Points, in no order, along strands that fork and pass close to each other.
Two points are linked if the straight distance between their rows is under 72.1. Some points are linked to none.
j967: 9; 4; -22; -7; 36; 24; 20; 4; 11; -13; 15; 22; 1; 11; 60; -19; 0; -14; -20; 22; 14; 7; -25
j278: -22; 3; -42; 11; -37; -13; 26; 6; -14; 28; -22; -14; 12; -12; 7; 16; 4; -5; -2; -21; -2; -21; 12
j388: 5; 20; -5; -8; 11; 2; 5; 13; 19; -21; -4; 18; 12; -5; 55; -16; -13; 25; 23; 30; -6; -11; -25
j785: 19; 16; 15; 4; 11; 30; -25; 26; -5; -42; 2; 15; -3; 27; -13; 28; 13; 14; 4; -2; -44; -4; -33
j854: 33; -23; -14; 11; -30; 4; -10; 22; 16; 1; -34; -17; -14; -26; -32; -3; 18; -3; 27; -26; 22; -39; 34
j151: 15; 27; 28; -20; 12; 8; -15; -2; 35; -30; 9; 27; 2; -7; 9; 7; 15; 18; 2; 28; -21; 6; 9
j395: 13; -23; -40; 15; -8; 0; 41; 20; 5; 10; -57; -20; -9; -19; -1; -5; -20; -17; 40; -16; 21; -48; 2
j625: 6; 4; -14; -8; -5; 2; 8; 22; 6; -20; -24; 11; 21; -3; 44; -13; -19; 29; 35; 12; -4; -19; -23
j182: 24; -24; -13; -4; 12; 21; 27; -34; -21; 10; 34; 11; -1; 34; -8; 10; 36; -13; -1; 0; -2; 16; -4
j591: 14; 4; -2; -5; 29; -14; 19; 23; 0; -12; -11; -11; -3; -2; 33; -44; -44; 28; 13; -15; 10; 0; -42
j56: -4; -11; 10; 19; -19; -6; -45; 31; -6; 8; 7; -6; -29; 2; -53; -14; -39; -23; -18; 4; 27; 11; 39
j712: -48; -10; -19; 15; 12; -33; 30; -15; -26; 21; -17; -24; 19; 1; 13; 48; 9; -23; -9; -11; -20; -1; 23
j804: -19; 9; 28; -9; 6; -15; -26; 1; -1; -2; 11; -16; -5; 12; -34; 16; 29; 3; -30; 3; -9; 17; 41
j731: -9; 4; -25; -7; 13; -24; 7; -11; -2; -18; 8; -5; -1; -1; 27; 3; 17; 8; 22; 38; -4; -8; -1
j375: -53; -2; -32; -1; 6; 3; 27; -9; -16; 28; -21; 3; 28; 14; 44; 3; 1; 5; -36; -6; 7; 6; -1
j669: 23; -23; 38; 2; 41; 22; 16; -33; 3; 7; 22; 12; 3; 18; 6; 16; 22; -15; 1; -1; -31; 38; -7
j106: 19; 20; 12; -12; 12; 3; -11; 8; 26; -40; 11; 23; 10; -1; 26; 3; -2; 20; 23; 34; -18; -8; -11
j815: 26; -5; 33; 3; 34; 15; -13; -21; -3; -10; 16; 0; 1; 44; -1; 14; 2; -5; -3; 14; -43; 25; -22
j154: -24; -19; -3; -7; 23; -22; 32; -23; -20; 15; -19; -15; 28; -6; 25; 36; 24; -5; 12; -8; -17; 3; 11
j259: -12; 36; 35; -18; 10; 6; -28; -6; 40; -19; 7; 22; -7; -18; 1; 7; 23; 10; -19; 30; -12; 10; 13
j963: 35; -3; 6; 32; -7; -8; -37; 35; 13; 29; -46; -16; -37; -16; -52; 4; -9; 13; -1; -41; 27; -7; 43
j629: 35; -2; 5; -12; -20; 9; -12; 6; 7; -31; -10; -11; 10; 14; -25; -8; -2; 16; 26; -8; -10; -15; 4
j249: -29; 9; 6; 5; 27; 0; 21; -2; 13; 15; -6; 27; -43; -22; 2; -52; -3; 2; -20; -9; 53; 21; -45
j510: 25; -20; 11; 12; -5; 22; 2; -4; -25; -17; 6; -25; 0; 53; -32; 30; 19; -21; 9; -44; -31; -12; -21
j369: -8; 11; -34; 20; -27; -16; 17; -9; -10; 30; 13; -29; -3; -8; -6; 9; 1; -16; -17; -24; -5; -8; 8
j158: -36; -13; 7; -3; -23; -27; 5; 9; -21; -6; 29; -5; 27; -15; -12; 35; -9; -32; -23; 3; -1; -4; 30
j361: 8; -15; -3; 16; -37; -11; -4; 3; 9; 8; 26; -9; 6; -18; -26; -11; -48; -51; -9; 9; 32; -6; 30
j103: -11; 6; 9; -18; -16; -4; 3; -4; 6; 1; 6; 9; 20; -22; -2; 16; 32; 19; -9; -7; -12; -4; 15
j842: 10; -12; -11; 13; -40; -7; -32; 25; 4; 11; -22; -3; -5; -31; -23; -2; 8; 14; 6; -27; 10; -19; 37
j492: -71; 8; -24; 6; 17; -10; 14; -6; -10; 10; -18; 9; 17; 14; 47; 10; 0; 3; -21; 20; 2; 2; 1
j742: -28; 21; 37; -12; 17; -15; -37; -10; 19; -15; 16; -8; -9; -2; -17; 10; 26; 3; -23; 27; -9; 16; 20
j607: -44; -3; -32; 14; -40; -15; 10; 16; -21; 23; -16; 10; 25; -9; 9; 19; -22; -7; -11; -9; -3; -16; 14
j845: 46; 3; 19; 27; -5; -12; -22; 16; 25; 29; -51; -16; -30; -30; -45; -3; -19; 20; 7; -49; 13; -12; 28
j972: -50; 19; -14; 12; 6; -17; -10; 6; 5; 4; -4; 6; -31; -29; 43; -24; -19; 7; 8; 36; 26; -4; -23
j710: 22; 10; 14; -1; 31; 10; -12; -23; 4; -8; 18; -12; 1; 40; 12; -16; -13; 3; 2; 11; -28; 14; -34
j378: -32; 2; 32; 1; -19; -8; -26; -7; 12; -29; 30; 3; 26; -4; -19; -11; -18; -51; -9; 27; 25; 1; 3
j410: 46; -11; -7; -4; -2; 6; -1; -10; -24; -22; -4; -29; -17; 51; -45; 14; 13; -10; 10; 3; -5; 1; 15
j121: -5; -2; 1; 5; -53; 1; -22; 22; -2; 11; 4; 6; 7; -17; -27; 8; 7; 9; -19; -30; 3; -5; 34
j394: 7; -8; -14; -6; 1; 2; 24; 8; -2; 30; -10; 24; -18; -25; 16; -43; -19; 31; 9; -24; 30; 4; -22
j87: -1; 7; 4; 2; 29; 22; -2; -43; 9; 11; 19; 2; -17; 23; 6; -13; 28; -22; -11; 26; 0; 23; -21
j717: 30; -3; 11; -7; -2; 23; -22; 27; -1; -51; 2; 17; 0; 23; -28; 14; 10; 17; 21; 16; -16; -9; -4
j535: -32; 8; -30; -8; -14; 7; 22; 1; -8; 32; -12; 4; 19; -6; 40; -18; -1; 14; -22; -9; 11; -1; -13
j84: 10; -4; 16; -13; 22; 16; 20; 12; -7; -16; 3; 14; 43; 9; 38; 19; 7; 2; 10; -19; -32; -7; -30
j703: 21; 14; -2; -17; 0; 17; -7; -24; 2; 4; -1; 3; -33; 12; -23; -21; -9; 16; 4; 25; 11; 17; -11
j689: -37; 18; -3; 7; -18; -25; -28; 5; 12; 3; 3; -2; -11; -34; 21; -18; -22; 13; 3; 17; 1; -7; -12
j46: 22; -16; -10; -2; 14; 1; 11; 0; -20; -32; 19; -5; 12; 23; -3; 16; 18; -5; 25; 3; -16; -14; -15
j65: 16; 23; 4; -10; 12; 16; -5; -12; 19; 2; 5; 14; -22; -4; 6; -38; -22; 26; 11; 16; 6; 10; -29
j88: 20; 14; 14; -8; 15; -4; -4; 6; 15; -4; -7; 2; -14; -6; 10; -45; -44; 41; 26; -10; -2; 3; -36
j807: 12; -1; -26; -3; 5; -16; 10; -11; -5; -13; 8; -16; -1; 2; 4; -9; 12; 7; 21; 15; -1; -9; -3
j774: 41; -16; -10; -9; 2; 21; 9; -24; -27; -9; 13; -3; -12; 48; -35; 16; 21; -8; 2; 13; -1; 12; 5
j758: 3; 0; -3; -12; 5; 12; 19; 19; -4; -18; -14; 4; 44; 17; 40; 1; -7; 14; 17; -14; -21; -16; -33
j120: -25; -7; 15; 6; 51; -7; 9; -33; 6; 1; 24; 11; -14; -14; 33; 20; 39; -30; -2; 33; -9; 22; -9
j539: 9; -16; -36; -7; 2; -3; 41; 17; -15; 11; -30; -2; -2; -8; 25; -33; -18; 21; 13; -22; 31; -7; -17
j772: -12; -9; -4; 0; 40; -24; 11; -27; -2; -12; 24; -3; -5; 1; 29; 17; 35; -14; 13; 41; -7; 10; -2
j849: 24; 14; 15; -24; -8; 22; -31; -1; 9; 0; -21; 9; -27; 15; -23; -13; 0; 23; -9; 45; 9; 16; 10
j899: -15; 17; 21; -11; -17; 15; -48; 10; 9; 4; -10; 5; -27; 6; -31; -9; 7; 11; -25; 36; 13; 17; 20
j401: 29; -32; 13; -2; 12; 2; 21; -16; -21; -20; 12; -17; 15; 30; -16; 29; 29; -19; 19; -27; -21; -4; 2
j479: 22; -18; 11; -9; 10; -8; 12; -25; -10; -9; 8; -20; 6; 15; -27; 27; 43; -7; 7; -17; -11; 7; 32
j239: 10; -26; -30; 6; 7; -9; 41; 27; -8; -1; -54; -10; -5; -8; 12; -22; -36; 0; 36; -24; 23; -33; -17
j825: 22; 24; 7; -4; -39; 2; -10; -13; 14; 27; -13; -20; -1; -6; -23; -20; -12; 27; -6; -40; -11; 3; 9
j495: -10; 2; -1; -7; -32; 7; -8; 0; -2; 7; 15; 19; 3; -16; -18; 8; 29; 17; -16; -4; 2; -1; 20
j452: -44; 9; 22; -1; 5; 14; -9; -11; -1; -5; 36; 28; 5; -21; -9; 27; 26; -33; -30; 16; 5; 15; -2
j812: -37; 3; 37; -2; -5; 8; -18; -3; -1; -19; 37; 19; 15; -5; -28; 17; 4; -43; -29; 19; 17; 14; 7
j639: -27; 14; 8; 19; -12; -40; -38; 10; 15; 10; -8; -11; -30; -46; -3; -25; -46; 15; 3; -5; 0; -6; -8
j59: -25; 17; 27; -8; -15; -1; -44; 22; -1; 8; -2; -14; -15; 24; -40; -3; 6; -4; -38; 20; 8; 18; 32
j458: -69; 17; -25; 12; 7; -17; -3; 3; -2; 3; -15; 2; -4; 1; 51; -7; -17; 8; -8; 41; 12; -5; -8
j881: 31; 13; 4; -12; -20; 12; -3; -9; 8; 0; -5; -7; 9; 5; -11; -22; -9; 28; 15; -21; -13; -3; -7
j631: -48; 5; 2; 6; 20; 4; 3; -18; -2; 3; 32; 23; -6; -17; 16; 23; 35; -41; -20; 26; 6; 11; -14
j898: 16; 4; 2; 1; 32; -1; -2; -11; -1; -9; 22; -20; 18; 27; 36; -23; -10; 3; 4; -4; -24; 7; -37
j575: 9; 2; -19; -6; 29; -6; 17; 2; -7; -6; 4; -25; 6; 10; 36; -36; -25; 13; 4; -6; 6; 3; -31
j897: 12; -4; 15; -16; 10; -12; -4; -10; -8; -6; 2; -25; -8; 24; -40; 23; 45; 0; -12; -4; -3; 16; 49
j267: 13; 9; 18; 3; 32; 24; -5; 22; -4; -31; 15; 24; 12; 16; 14; 34; 15; 2; 6; -15; -46; 0; -34
j869: 39; 15; 5; 19; -25; -7; 8; 0; 22; 35; -30; -18; -18; -26; -29; -15; -27; 23; 8; -56; 0; -8; 4
j844: -5; 12; -21; -13; -15; 15; 14; 1; 4; 29; -2; 14; 11; -17; 31; -31; -2; 27; -7; -12; 9; 0; -22
j204: 22; -24; -5; -9; 11; 24; 40; -22; -21; 12; 26; 20; 21; 15; 10; 19; 40; -8; 1; -19; -1; 12; -4
j728: 3; -12; 10; 14; -31; -3; -25; 5; 4; 3; 19; 1; -12; -5; -50; -18; -47; -46; -12; 9; 42; 8; 30
j938: 4; -7; -18; 30; -40; -12; 14; 17; -1; 25; 15; -10; 11; -24; -11; 6; -66; -38; -11; -9; 20; -11; 17
j524: 26; -22; -25; 6; -29; 1; 20; 15; 13; -1; -36; -22; -3; -21; -15; 0; -1; -14; 35; -17; 12; -50; 14
j527: -11; -5; -6; -22; -3; -7; 28; -12; -8; 6; -8; 2; 32; -10; 23; 20; 27; 9; 6; -9; -13; -6; 4
j145: -28; -11; -15; 11; -49; -12; 2; 13; -13; 18; 9; 9; 26; -15; 6; 6; -50; -25; -12; 1; 9; -15; 11
j359: 6; -10; 7; 21; -15; -9; -48; 25; -5; 25; -19; 6; -40; -19; -50; -3; -30; 4; -15; -21; 26; 7; 35
j620: 16; -18; 22; -8; 41; 27; 29; -23; -3; 12; 24; 29; 9; -3; 21; 23; 26; -14; -1; -5; -17; 32; -5

A fork is a point with three links, a tip a point with one. Leave the first point through the second and follow the links. Name the first fork or tip that comes.
j842; j121 => j712
j359; j56 => j369
j591; j575 => j410
j65; j703 => j804
j524; j395 => j639
j378; j812 => j401
j120; j631 => j378

A fork is a point with three links. Follow the links from the first point to the second and name the forks in between, in order.
j807; j106 => j401, j804
j59; j84 => j804
j106; j731 => j804, j401
j479; j378 => j401
